Each row is a point on a tangle of strands that fork and nearly touch. The rows are in no order.
(in the rows, 128 means zero)
Points whose rows are less than 100 apart are linked; no others are. Some points are linked to none.
Z_413: [119,96,87,161,128,164,131,88,114,124,108,123,104,113,131,156,163,174,115,150,161,166,120,90,108,126,110,86,143,153,129,152,178,89]
Z_818: [180,140,95,167,66,139,158,161,107,96,101,100,135,103,98,153,160,114,154,183,177,75,87,100,131,79,131,112,178,87,117,150,184,110]
Z_918: [121,103,102,154,111,157,139,138,119,106,109,95,160,132,101,153,182,125,147,168,148,72,92,117,130,97,130,113,181,103,130,139,178,67]
Z_317: [185,142,111,138,115,119,131,145,69,109,102,73,156,115,88,163,180,118,182,155,156,99,51,116,126,132,104,132,181,88,81,114,163,88]
Z_616: [127,129,145,128,113,89,131,134,166,123,131,137,130,147,123,109,67,92,108,123,104,60,134,150,121,81,169,152,119,112,165,129,125,143]
Z_255: [159,149,164,139,94,111,119,168,170,125,155,127,141,160,134,138,99,91,159,121,116,53,150,131,141,105,187,186,121,105,137,152,67,113]
Z_572: [95,112,137,136,142,103,134,97,167,133,131,150,102,120,145,98,64,122,84,130,106,111,137,153,97,83,137,123,114,151,161,136,157,168]
Z_104: [151,131,95,157,88,122,139,143,146,108,109,138,111,113,122,131,91,101,104,177,162,104,124,122,113,55,149,109,144,110,141,142,186,158]
Z_50: [94,127,150,89,157,147,128,120,108,159,141,126,148,137,146,122,167,145,162,85,80,164,167,130,156,210,106,162,111,134,118,117,62,110]
Z_676: [65,78,134,120,168,98,131,80,157,135,115,146,112,167,143,95,102,110,85,125,78,83,129,162,105,112,132,146,120,148,171,125,131,111]
Z_536: [120,156,139,125,99,146,135,138,166,119,148,127,140,90,99,126,83,143,109,115,131,88,132,139,132,79,157,113,145,153,117,162,149,158]
Z_342: [133,152,137,98,136,125,149,130,100,142,135,145,140,110,164,89,115,136,121,107,114,201,177,136,136,167,104,137,93,130,138,95,96,190]
Z_794: [132,142,122,174,126,156,110,136,160,125,131,175,83,125,140,144,140,163,126,149,162,160,144,71,116,124,156,128,116,164,120,205,154,100]
Z_125: [77,129,173,103,133,134,135,99,169,143,179,128,163,130,95,100,77,152,127,72,77,38,136,161,131,93,153,147,138,167,142,156,122,128]
Z_539: [195,153,124,143,113,82,119,155,112,142,97,152,102,143,137,135,120,61,147,177,153,154,132,111,141,143,132,137,105,81,127,97,96,155]
Z_723: [103,119,140,94,108,111,139,131,136,118,141,111,159,130,91,123,92,103,87,116,98,54,112,185,126,88,145,112,155,124,132,86,150,156]
Z_399: [114,159,148,129,112,137,137,132,161,128,152,141,128,86,121,109,64,141,104,109,134,123,140,139,119,88,142,106,115,151,120,138,148,190]
Z_297: [89,143,169,96,125,132,134,118,159,131,178,109,175,131,87,110,86,132,138,78,80,30,137,161,144,99,164,153,139,148,132,132,113,131]
Z_584: [127,149,119,138,97,187,141,135,134,114,139,118,127,86,97,146,150,184,127,132,166,123,118,93,132,112,135,93,160,169,91,171,163,101]
Z_21: [183,174,150,149,78,144,113,193,158,115,159,159,111,126,110,147,127,118,163,145,176,113,139,84,140,108,179,152,132,128,91,192,100,124]
Z_190: [127,108,99,168,148,89,119,116,148,132,96,168,75,142,170,107,89,86,94,172,136,156,144,128,95,101,128,118,86,115,171,113,150,157]
Z_9: [173,131,105,160,84,123,127,173,138,115,112,128,121,135,115,151,127,91,146,172,168,101,122,110,135,94,155,133,144,94,131,160,137,118]
Z_101: [133,185,143,111,122,165,151,144,125,116,179,151,137,70,128,112,94,168,118,93,163,191,157,124,121,121,115,112,108,151,96,134,124,216]
Z_228: [88,134,141,130,154,159,128,114,144,139,156,154,103,109,164,119,128,187,122,87,117,195,166,107,117,160,119,134,88,175,133,168,125,143]
Z_825: [110,97,100,161,145,115,123,100,152,126,104,149,83,134,157,123,110,125,88,162,133,153,132,125,94,97,125,104,112,143,156,137,168,140]
Z_491: [131,102,127,128,137,109,106,143,118,143,105,111,146,167,118,151,159,87,150,143,117,102,121,148,146,151,130,150,124,96,141,99,107,86]
Z_667: [112,108,138,103,135,75,124,122,123,130,106,131,132,171,134,90,99,72,94,129,72,80,141,185,128,125,135,135,103,97,170,55,121,154]
Z_848: [142,181,164,126,117,122,130,156,155,146,171,182,109,118,150,100,93,123,160,109,122,148,184,101,141,149,149,152,74,142,101,157,85,194]
Z_388: [117,123,112,147,148,134,122,109,115,143,118,149,99,131,156,138,139,146,122,132,144,205,147,106,116,163,107,116,98,144,142,132,120,125]
Z_116: [158,112,81,153,87,116,143,113,108,112,93,121,103,105,122,138,117,116,100,177,172,133,99,126,102,64,114,71,159,102,130,96,218,177]
Z_33: [98,131,169,114,137,138,117,127,153,144,155,123,146,141,122,134,129,135,156,94,93,90,156,140,147,155,150,166,107,148,122,143,89,101]
Z_470: [100,100,148,150,148,99,136,79,191,142,132,174,92,124,154,72,65,115,77,128,110,84,128,148,88,60,145,139,127,148,178,161,149,147]
Z_419: [169,183,140,106,119,138,138,164,90,131,146,98,131,96,93,149,161,134,159,108,165,154,105,105,145,160,117,119,155,126,59,123,83,129]
Z_920: [125,170,135,131,81,169,149,151,172,111,145,133,139,80,97,129,97,156,115,133,155,88,123,118,137,73,159,110,162,157,110,172,159,141]
Z_854: [78,69,97,156,142,169,136,87,159,110,105,129,120,144,139,130,169,155,98,181,121,92,106,111,112,88,123,110,179,150,144,169,198,60]
Z_215: [198,148,118,135,101,99,124,168,79,118,106,80,142,120,94,160,162,90,181,156,164,101,68,118,133,135,120,143,169,73,85,116,122,105]
Z_81: [88,89,118,94,169,137,134,104,96,135,117,125,140,147,159,118,151,150,115,106,88,190,145,156,134,180,82,130,107,140,163,89,109,123]
Z_111: [58,71,124,143,182,165,99,100,146,136,122,120,140,172,126,144,173,141,131,137,104,117,137,132,121,145,117,141,132,157,146,149,138,30]
Z_237: [85,65,104,105,159,124,125,95,97,121,115,115,139,159,130,125,150,129,91,129,90,149,104,174,120,141,86,101,134,131,156,70,147,117]
Z_114: [163,128,105,150,85,106,129,160,146,108,109,132,122,134,120,137,93,80,111,174,160,88,124,129,119,69,159,121,135,90,146,132,156,148]
Z_234: [150,75,87,173,121,96,115,119,104,127,83,116,109,162,130,154,160,89,131,187,138,124,98,125,113,115,125,123,135,77,159,121,164,85]
Z_465: [56,107,163,107,159,154,132,81,172,136,169,129,157,133,109,99,97,166,115,83,71,71,129,155,130,105,133,140,142,183,136,163,138,104]
Z_823: [149,157,147,121,96,151,127,168,136,127,148,101,155,103,83,148,143,131,151,124,158,83,122,129,149,121,156,142,155,132,88,139,106,108]
Z_791: [117,135,134,91,103,133,136,144,123,114,147,93,178,121,70,130,110,122,110,105,114,66,108,189,144,102,133,108,161,122,113,78,145,150]
Z_133: [124,174,153,82,103,128,149,147,115,137,167,107,168,98,112,105,104,131,138,76,101,117,158,160,165,155,129,147,117,132,111,96,82,198]
Z_502: [101,110,149,121,168,139,113,122,118,156,120,136,121,147,154,145,172,137,157,113,97,172,152,114,140,207,109,153,99,135,132,126,71,75]
Z_452: [112,174,143,110,112,154,142,139,145,121,179,129,145,71,111,115,75,163,107,91,141,147,142,146,129,107,127,105,118,159,108,130,133,215]
Z_74: [132,131,130,166,105,143,122,148,188,116,128,147,122,140,140,129,107,132,123,148,136,77,132,106,127,79,174,149,140,133,147,199,145,93]
Z_562: [153,116,80,177,87,138,145,119,133,105,99,145,103,104,131,143,124,122,109,194,175,120,118,100,104,55,131,87,153,111,132,141,209,149]
Z_684: [112,112,114,159,130,123,122,118,165,131,108,143,96,139,141,131,115,118,106,154,130,132,135,115,112,105,140,127,115,140,153,163,155,110]
Z_174: [62,82,123,90,165,116,144,85,114,122,133,131,134,139,161,78,120,143,82,102,65,157,145,178,117,145,93,119,105,150,169,82,139,160]
Z_595: [146,163,129,85,117,119,152,144,93,124,137,107,161,93,118,107,108,137,103,105,136,171,124,166,144,136,91,108,126,110,119,59,121,223]
Z_762: [122,174,150,120,118,167,130,144,134,131,172,138,120,91,116,137,132,181,133,90,152,166,152,108,140,153,136,125,123,171,85,171,113,146]
Z_757: [90,97,97,124,151,166,138,81,113,110,130,117,116,114,150,140,154,199,96,115,149,200,128,123,102,135,92,80,138,178,141,127,158,129]
Z_124: [124,143,151,127,116,164,117,155,145,126,151,102,159,117,89,150,163,145,159,121,141,82,128,126,148,131,153,140,155,142,99,165,116,74]
Z_814: [201,168,131,131,123,95,126,160,102,142,122,161,97,134,137,139,138,78,154,161,159,183,139,77,135,159,127,130,110,103,97,123,74,143]
Z_405: [84,119,163,108,154,138,108,126,139,146,155,110,178,159,110,143,152,119,164,94,89,77,153,151,149,158,136,170,121,137,120,116,83,80]
Z_831: [158,136,114,177,106,149,112,148,144,125,123,155,89,133,136,157,151,135,144,164,177,146,135,67,123,118,158,137,127,129,116,197,145,86]
Z_680: [148,179,158,109,92,148,134,170,134,128,163,105,151,94,71,143,134,133,152,107,150,93,126,136,157,126,153,139,148,138,74,138,91,142]
Z_278: [162,101,92,159,132,93,113,126,100,140,87,119,110,152,137,160,162,95,145,174,151,150,104,103,123,142,118,133,123,86,143,125,136,86]
Z_592: [83,98,142,118,162,94,131,93,157,147,121,147,111,160,151,87,93,105,111,107,68,88,145,157,120,123,139,160,86,139,182,117,113,126]
Z_803: [132,146,117,136,115,175,132,123,107,119,136,112,127,90,106,155,162,182,130,119,168,148,115,97,124,134,117,93,148,157,98,152,143,98]
Z_284: [105,123,126,155,139,177,110,115,152,133,133,149,97,121,136,143,156,190,122,125,149,164,138,83,113,137,137,115,124,180,124,189,148,88]
Z_566: [178,111,79,157,117,97,127,100,66,120,79,111,108,127,128,155,146,111,138,166,159,171,78,111,108,128,92,95,134,86,133,87,176,133]
Z_642: [130,74,106,146,139,81,111,132,130,136,76,126,107,190,151,129,129,64,118,164,112,103,127,141,123,125,142,152,104,85,180,105,124,91]
Z_964: [111,116,151,142,121,115,148,97,198,132,135,163,116,123,132,85,58,126,81,127,117,52,116,138,98,43,158,130,159,149,169,182,154,143]
Z_469: [136,119,109,147,151,131,115,106,95,141,107,135,96,132,153,157,163,150,129,132,150,207,126,89,122,167,105,113,110,132,133,134,120,93]
Z_809: [215,162,98,158,109,102,133,139,70,121,106,130,102,108,113,161,137,103,152,155,191,173,94,80,121,134,115,109,141,90,83,123,132,144]
Z_39: [154,119,104,164,123,81,120,135,145,130,96,170,94,137,157,118,86,72,108,182,155,147,143,121,105,95,141,117,91,100,152,108,146,170]
Z_144: [115,113,143,131,157,141,105,128,122,154,123,131,115,147,137,163,175,142,156,123,121,158,140,105,132,185,127,144,113,133,124,143,87,67]
Z_786: [89,77,100,137,148,124,130,89,131,118,107,128,100,132,155,120,126,147,80,148,123,165,121,144,97,115,102,92,127,154,157,107,164,144]
Z_728: [113,104,146,161,154,102,108,115,188,143,108,164,82,175,170,116,116,104,132,130,97,106,151,113,113,119,159,177,82,133,183,176,97,82]
Z_335: [87,63,91,145,148,135,137,68,129,111,114,132,94,121,159,122,122,164,65,152,137,154,117,144,90,90,95,72,153,160,147,109,192,151]
Z_254: [97,135,135,92,137,129,149,117,119,130,147,132,143,99,159,80,99,148,101,95,102,175,171,153,129,143,104,128,96,140,151,94,125,202]
Z_290: [126,134,127,126,153,122,119,126,111,153,106,158,96,135,176,119,140,124,135,129,115,202,172,103,132,185,109,137,78,126,142,123,88,136]
Z_178: [194,182,144,105,106,107,132,169,92,134,133,94,129,103,92,147,150,98,172,122,165,134,91,108,142,153,119,129,157,107,63,110,77,145]
Z_604: [123,120,130,96,121,80,130,134,108,127,101,125,135,142,132,91,97,87,82,127,85,121,130,191,130,128,118,108,110,93,159,43,137,189]
Z_459: [71,139,166,109,142,171,125,110,163,146,185,129,146,112,115,122,115,184,139,59,90,117,150,133,137,148,140,149,112,184,113,176,111,125]
Z_621: [152,101,82,150,128,110,127,99,87,121,93,112,112,129,136,150,152,132,119,154,150,172,92,121,108,137,95,89,136,111,136,94,168,127]
Z_609: [179,143,115,92,153,93,125,127,53,128,85,102,141,138,153,125,156,124,146,123,107,196,94,129,136,198,86,123,137,96,113,66,97,140]
Z_456: [74,77,115,96,170,118,135,94,106,130,116,124,134,156,151,101,137,131,98,110,74,154,138,171,126,162,88,124,107,138,164,75,122,135]
Z_939: [91,104,127,97,125,111,136,118,128,118,136,114,140,131,110,109,99,113,72,117,93,96,114,189,118,101,122,97,144,129,141,76,158,171]
Z_579: [166,170,115,135,68,151,145,171,144,106,142,123,139,81,86,140,108,133,134,147,181,87,122,116,139,78,155,107,161,131,95,150,154,153]
Z_312: [60,103,157,114,159,117,141,68,176,146,159,144,121,123,147,69,82,154,98,71,72,97,139,158,112,110,117,140,107,178,166,158,128,153]
Z_223: [134,123,142,167,113,135,127,141,210,119,129,169,117,136,140,112,82,129,118,138,125,76,126,106,115,62,174,145,138,135,161,215,141,112]
Z_455: [113,141,166,139,141,122,115,124,175,162,146,173,93,142,154,107,93,132,151,97,88,128,166,110,131,152,150,183,72,155,143,174,92,137]
Z_189: [115,139,146,137,142,103,133,120,157,142,130,171,105,118,165,77,63,108,120,118,102,144,167,127,117,125,135,143,64,136,155,136,121,188]
Z_227: [161,130,106,118,121,89,125,139,86,120,95,113,130,127,127,121,118,97,108,142,125,167,102,158,131,138,95,92,127,82,137,45,141,181]
Z_569: [103,125,117,125,125,162,138,115,142,110,144,117,129,89,114,128,112,171,91,122,142,143,130,137,119,105,121,87,143,169,121,133,162,151]
Z_956: [146,143,128,92,176,137,123,128,63,134,127,102,137,128,138,156,190,148,165,98,127,197,96,95,128,205,86,127,142,121,90,112,81,83]
Z_249: [105,140,162,121,138,131,119,132,147,151,146,141,115,138,141,126,129,136,147,101,99,135,162,123,141,170,144,161,87,143,130,146,82,122]
Z_784: [94,108,115,101,153,166,143,96,103,115,146,111,139,108,135,135,150,198,105,89,136,202,129,142,117,147,86,100,129,165,135,114,128,139]
Z_921: [134,74,86,141,107,115,133,108,104,112,96,102,124,138,106,140,157,117,110,172,131,106,87,145,113,95,109,88,165,102,140,99,199,117]
Z_385: [140,140,142,89,111,122,124,162,102,126,138,85,187,130,69,133,137,99,138,109,123,68,92,181,157,127,127,122,160,102,99,66,121,132]
Z_734: [137,190,148,112,120,166,141,146,119,124,185,148,118,76,125,126,116,181,126,83,162,190,159,110,133,136,122,117,112,155,81,146,113,185]
Z_888: [70,118,156,112,152,129,139,86,169,145,160,143,125,112,153,79,84,163,118,67,75,130,152,147,120,128,125,143,93,176,146,153,123,158]
Z_540: [149,150,155,118,115,95,125,151,134,143,122,129,127,144,131,116,92,77,138,131,101,94,161,138,148,140,150,162,99,103,138,98,79,154]
Z_871: [189,155,118,146,85,115,122,176,121,119,127,123,122,116,101,147,121,93,141,159,180,111,119,112,145,108,147,133,136,94,100,129,120,145]
Z_875: [104,143,150,79,143,148,139,122,102,151,149,117,160,122,143,116,153,158,146,75,91,177,160,136,156,194,105,153,104,144,120,106,70,140]
Z_102: [78,113,127,111,158,126,143,99,132,132,132,138,122,116,174,80,100,145,95,101,86,169,163,154,115,140,102,125,89,153,165,105,126,183]
Z_703: [121,122,120,149,108,160,129,146,168,115,127,123,135,124,121,138,135,136,129,151,140,85,124,112,131,96,164,128,148,134,136,185,150,86]
Z_421: [62,110,152,122,156,167,123,98,177,127,155,129,156,142,109,119,125,165,117,103,85,81,128,141,124,114,142,142,146,181,139,174,139,80]
Z_2: [91,65,106,105,143,116,117,96,98,112,115,104,139,162,115,120,149,129,91,139,97,130,89,188,119,121,82,89,159,115,140,61,172,115]
Z_685: [159,163,126,123,117,158,132,141,87,121,141,103,133,88,88,156,161,163,149,115,176,152,107,103,138,149,110,106,157,142,72,136,122,108]
Z_263: [184,137,107,103,134,79,121,130,63,122,77,101,141,137,134,125,143,115,129,138,120,174,81,143,133,167,83,108,136,72,124,45,134,153]
Z_635: [93,131,157,128,132,187,113,144,167,128,159,111,162,130,99,145,155,160,150,117,128,74,129,130,144,126,156,146,158,159,105,178,133,60]
Z_561: [151,154,133,94,154,147,138,129,77,132,141,113,134,102,133,142,168,167,149,93,144,211,116,104,135,186,90,124,133,133,95,116,81,119]
Z_44: [100,131,161,108,149,146,102,142,135,135,164,95,188,150,93,144,154,112,166,102,103,56,145,162,155,141,138,160,144,129,114,103,101,75]
Z_877: [107,129,137,136,138,104,135,115,160,137,124,155,106,122,152,89,66,101,99,129,108,124,147,145,109,100,135,129,91,136,158,120,136,181]
Z_75: [216,170,98,139,136,96,133,126,54,110,113,126,103,109,134,149,147,115,158,134,185,197,88,71,118,152,101,106,138,101,73,109,131,148]
Z_632: [109,116,120,169,114,176,136,143,168,109,122,124,140,132,128,141,169,157,143,169,146,76,123,85,132,97,156,127,159,131,128,204,172,54]
Z_207: [100,114,139,100,141,113,126,126,109,142,121,114,154,155,120,122,124,104,127,110,79,110,134,170,150,159,121,140,113,115,145,70,104,131]
Z_510: [95,90,89,146,137,181,140,73,121,106,117,120,113,104,138,143,168,199,106,131,155,170,114,106,108,119,101,64,152,177,129,148,181,101]
Z_229: [135,99,123,133,138,92,112,136,127,146,89,125,121,174,140,130,135,75,127,151,107,114,135,142,136,149,136,148,107,96,166,91,106,104]
Z_454: [152,132,146,136,105,108,116,159,155,122,135,114,150,166,124,141,110,79,146,132,119,46,142,146,137,101,186,171,124,92,148,131,93,104]
Z_682: [113,100,123,155,146,107,111,119,164,138,108,148,99,161,151,129,114,108,116,147,113,120,148,122,115,120,149,157,96,135,164,155,123,102]
Z_409: [124,130,107,94,134,161,147,111,83,102,142,99,153,96,115,139,149,200,114,89,161,195,106,140,124,145,87,88,144,151,117,101,136,151]
Z_708: [176,155,100,110,146,121,146,101,50,96,117,101,130,100,142,141,148,164,135,100,176,219,82,101,117,155,80,99,142,117,97,92,134,147]
Z_266: [163,138,120,96,170,112,120,121,58,130,99,93,148,137,143,148,174,129,159,121,116,189,86,116,138,202,83,131,139,102,105,83,93,102]
Z_911: [197,147,91,167,104,107,127,140,94,123,106,140,99,118,119,160,140,103,151,178,196,158,107,81,118,111,126,110,132,91,107,138,153,131]
Z_134: [136,107,95,119,140,143,127,115,73,115,113,85,155,121,99,153,166,150,148,129,141,135,73,140,127,145,82,95,165,118,104,95,160,96]
Z_54: [71,139,156,99,143,149,139,105,155,143,183,128,146,110,142,95,104,173,130,49,81,134,165,145,141,152,123,150,95,172,130,151,107,160]
Z_466: [157,112,131,148,106,106,109,173,134,118,116,101,164,172,115,151,145,66,155,148,133,42,123,142,137,109,171,162,152,67,140,126,102,86]
Z_805: [115,119,143,141,142,77,126,115,160,147,107,159,99,162,169,87,79,79,117,126,82,98,163,139,122,121,148,172,76,119,185,119,106,133]
Z_833: [115,95,115,150,130,139,115,144,142,109,118,101,169,162,115,151,178,104,141,157,133,48,115,133,131,101,139,140,166,105,141,147,155,57]
Z_731: [72,65,122,140,173,140,106,104,145,136,117,117,144,179,125,135,165,114,121,144,103,89,123,144,120,123,129,148,149,137,154,138,144,46]
Z_625: [173,153,154,126,110,123,110,173,139,142,142,135,113,138,127,149,156,92,180,138,151,128,136,97,146,150,160,165,122,110,100,150,59,106]
Z_148: [129,60,93,165,132,91,114,124,132,120,80,117,110,183,144,135,146,77,113,181,125,94,114,140,113,100,136,139,134,78,179,124,159,84]
Z_881: [98,85,106,88,120,116,132,107,107,103,129,105,146,137,111,118,125,140,73,124,105,115,94,198,121,103,95,76,163,121,128,54,176,161]
Z_166: [171,160,164,138,90,131,112,185,163,130,154,142,109,144,123,147,137,101,173,135,151,111,144,93,143,133,184,170,121,118,97,176,63,111]
Z_158: [155,137,98,95,138,136,143,107,55,93,122,87,153,103,119,144,151,185,133,96,160,192,75,136,125,156,73,91,158,129,104,86,140,142]
Z_436: [127,83,81,160,138,132,125,87,101,125,94,125,102,131,130,154,156,144,111,159,154,174,107,107,104,128,105,91,138,135,144,125,173,101]
Z_660: [180,168,130,159,84,133,119,184,173,109,145,176,115,125,125,140,96,105,148,164,179,103,142,93,133,81,179,145,120,117,105,185,119,141]
Z_368: [92,103,131,147,157,154,100,114,146,138,125,129,125,152,127,161,170,152,139,127,126,132,136,114,125,152,133,141,123,151,130,164,126,50]
Z_365: [135,177,162,98,100,135,139,158,129,136,165,107,153,101,96,129,115,123,145,96,125,109,142,147,163,147,142,138,125,132,87,119,77,169]
Z_97: [126,138,156,160,110,130,136,125,209,125,137,174,118,113,133,84,65,139,98,128,130,69,122,124,111,43,167,134,148,151,163,201,158,139]
Z_525: [129,148,142,90,138,150,141,132,92,135,147,119,140,106,134,130,152,169,137,89,130,196,138,124,146,183,101,129,122,141,109,114,85,139]
Z_83: [150,176,178,126,100,117,124,152,171,142,174,171,119,115,133,106,61,110,151,107,122,106,162,122,144,119,161,160,87,137,113,162,89,195]
Z_117: [123,174,159,121,133,135,129,139,138,146,169,180,119,98,164,86,90,140,146,98,119,181,184,103,133,148,135,143,70,140,109,150,95,203]
Z_913: [167,159,111,147,60,159,156,175,137,98,122,103,147,91,86,149,133,127,146,159,172,66,108,111,143,73,150,111,181,108,101,150,169,123]
Z_750: [140,173,172,97,122,134,124,157,121,161,163,158,112,124,151,112,146,126,172,92,101,173,180,94,148,187,135,164,98,139,96,140,54,156]
Z_152: [193,152,109,181,101,129,121,148,114,119,121,173,86,125,128,161,149,118,153,176,206,162,127,56,120,116,143,123,122,101,96,179,145,111]
Z_587: [180,138,101,129,107,89,135,133,90,115,97,121,117,118,120,126,114,104,110,150,156,157,94,149,120,109,101,78,132,81,126,54,164,198]
Z_620: [141,93,125,133,131,95,100,152,116,128,106,98,163,177,116,149,162,70,150,151,128,72,108,154,139,128,137,149,146,71,146,94,121,73]
Z_523: [155,114,96,158,94,137,134,146,100,113,103,99,142,121,104,158,171,119,152,175,157,85,87,117,124,100,133,118,172,88,122,147,175,83]
Z_185: [143,164,173,102,108,103,128,147,142,157,148,134,135,146,133,108,109,94,169,104,82,92,177,124,165,159,158,179,96,121,123,112,52,157]
Z_755: [117,145,160,145,148,106,121,112,174,156,141,181,95,129,171,74,75,119,137,106,101,132,171,114,115,129,138,165,62,146,160,158,108,160]
Z_293: [108,152,148,122,150,149,127,127,136,149,154,177,99,108,176,99,115,167,136,90,116,208,182,101,123,172,121,150,70,152,124,159,107,163]
Z_820: [99,160,162,115,126,174,123,136,147,139,174,128,127,106,113,140,132,186,139,84,129,140,156,117,139,155,144,137,121,175,97,171,109,126]
Z_471: [107,154,155,76,126,135,145,131,119,146,158,110,167,111,128,99,124,142,148,66,82,131,170,156,168,176,120,155,103,136,113,100,77,168]
Z_763: [150,131,123,112,118,82,123,142,94,135,90,131,134,139,144,92,111,86,94,139,99,152,132,174,136,143,109,107,109,83,153,37,127,194]
Z_582: [143,141,151,130,122,86,125,142,151,142,117,155,111,152,155,102,76,75,135,137,96,106,168,130,140,134,154,165,75,113,161,115,89,154]
Z_460: [63,68,129,116,164,94,134,70,154,123,122,148,110,173,146,88,91,109,61,140,83,56,110,175,91,85,130,140,154,144,169,122,160,117]
Z_475: [167,125,99,153,112,80,123,148,121,136,92,149,101,142,138,129,105,68,119,180,153,145,129,125,124,118,129,122,99,82,151,95,138,157]
Z_926: [82,65,102,140,139,137,144,88,157,115,104,131,113,143,140,119,127,138,70,173,109,74,108,138,106,78,127,110,181,149,149,148,191,92]
Z_745: [90,91,102,163,123,178,142,104,162,104,114,121,128,131,130,134,172,162,114,175,130,92,111,90,121,92,134,103,169,148,133,183,195,57]
Z_373: [190,167,140,111,103,103,128,179,96,129,121,79,147,114,85,151,151,94,168,137,167,100,86,122,155,143,129,141,164,93,70,104,91,130]
Z_576: [188,173,130,120,131,102,130,153,92,144,122,172,111,121,160,115,131,98,149,143,156,207,156,87,137,167,114,122,104,109,104,102,70,176]
Z_778: [153,162,132,111,144,122,132,137,91,145,122,169,113,114,176,98,132,127,134,124,132,221,179,107,131,173,105,133,91,122,129,108,82,176]
Z_550: [161,117,91,141,87,100,139,128,104,112,98,124,109,100,112,130,107,108,93,163,167,131,98,148,109,71,112,67,149,89,119,74,197,196]
Z_355: [96,111,126,105,150,160,116,125,114,129,141,101,173,128,90,147,154,144,132,111,116,110,108,160,137,147,106,115,153,148,111,110,131,95]
Z_55: [141,110,110,113,167,128,116,115,74,124,111,90,154,140,114,158,171,139,149,123,123,162,75,132,128,173,81,112,149,111,112,92,130,87]
Z_822: [170,154,126,123,98,115,130,163,119,131,124,110,134,109,101,143,116,101,132,140,155,117,118,140,147,124,133,121,133,105,112,109,120,156]
Z_394: [86,77,118,146,155,140,112,126,153,115,117,107,166,184,119,133,163,102,126,148,113,49,122,144,124,99,139,140,166,114,153,146,151,43]
Z_659: [163,157,140,148,90,118,126,165,171,121,142,157,117,131,123,133,79,94,135,145,149,95,143,116,134,81,174,150,114,119,133,166,118,146]
Z_522: [150,171,165,127,91,119,129,157,171,131,158,147,131,115,117,119,65,109,142,116,127,88,152,131,140,100,174,153,103,132,120,147,102,172]
Z_175: [126,160,159,111,125,135,124,141,138,155,148,144,113,129,143,124,134,120,154,102,112,156,172,115,152,181,135,157,98,135,112,140,63,137]
Z_789: [99,143,160,99,123,147,123,140,148,125,170,94,194,136,74,132,121,122,152,98,103,25,137,170,152,108,157,149,155,135,115,112,106,101]
Z_485: [86,133,136,105,148,171,140,110,125,126,164,133,133,101,148,122,130,201,109,79,128,197,156,131,124,157,107,122,105,171,129,140,123,154]
Z_52: [95,109,125,96,167,148,134,105,98,140,121,136,126,132,170,119,164,168,125,98,97,218,161,127,131,190,89,138,96,150,155,108,100,115]
Z_472: [199,169,102,121,145,105,144,115,41,102,112,104,112,104,142,147,150,132,146,118,174,211,78,87,123,160,90,103,141,105,76,101,127,144]
Z_891: [154,142,136,114,106,110,129,158,118,124,120,100,154,126,89,140,125,93,133,129,131,96,110,159,153,124,140,130,138,95,114,87,110,141]
Z_127: [73,123,155,127,150,181,116,123,173,127,158,123,162,132,103,135,148,175,137,107,106,77,133,129,132,121,153,139,153,175,120,183,143,62]
Z_320: [167,123,100,139,128,133,125,125,61,108,105,81,147,122,93,165,177,134,173,145,155,125,60,113,121,143,92,109,181,104,88,113,172,82]
Z_555: [72,65,114,128,151,117,139,72,166,117,109,139,111,155,141,98,108,120,63,161,97,55,107,156,103,72,135,132,182,140,159,141,181,97]
Z_829: [147,107,101,143,164,125,105,102,81,143,93,119,110,141,148,163,174,135,149,141,144,198,108,92,119,184,96,118,118,122,130,122,121,73]
Z_154: [79,103,126,155,156,179,109,108,161,136,123,142,109,143,136,145,168,186,121,127,125,147,134,101,118,144,134,128,125,176,132,188,148,58]
Z_327: [159,111,99,142,151,91,110,113,81,140,80,117,114,151,146,161,165,106,146,157,127,175,90,106,123,180,99,125,121,92,136,97,122,88]

A fork is a point with three links. Follow the links from the first point to the second and name the forks in between, in order.
Z_75; Z_621 | Z_784
Z_763; Z_365 | Z_227, Z_266, Z_875
Z_891; Z_763 | Z_227
Z_237; Z_778 | Z_456
Z_154; Z_680 | Z_368, Z_875

A fork is a point with three links, a tip a point with one. Leave the first point through the second and follow the links. Name the first fork or tip that comes.
Z_791; Z_385 | Z_227
Z_745; Z_854 | Z_185
Z_803; Z_685 | Z_266
Z_536; Z_399 | Z_312
Z_266; Z_956 | Z_875
Z_794; Z_831 | Z_784
Z_373; Z_178 | Z_584
Z_920; Z_579 | Z_368
Z_757; Z_510 | Z_566
Z_297; Z_789 | Z_249

Name the points in between on the shortest way along the links from the first point to the second, in order.
Z_175; Z_223 | Z_249, Z_455, Z_755, Z_189, Z_877, Z_572, Z_470, Z_964, Z_97
Z_956; Z_178 | Z_266, Z_55, Z_134, Z_320, Z_317, Z_215, Z_373
Z_278; Z_778 | Z_327, Z_829, Z_469, Z_388, Z_290
Z_680; Z_763 | Z_365, Z_133, Z_471, Z_875, Z_525, Z_561, Z_956, Z_266, Z_609, Z_263, Z_227
Z_485; Z_660 | Z_228, Z_293, Z_117, Z_848, Z_83, Z_522, Z_659
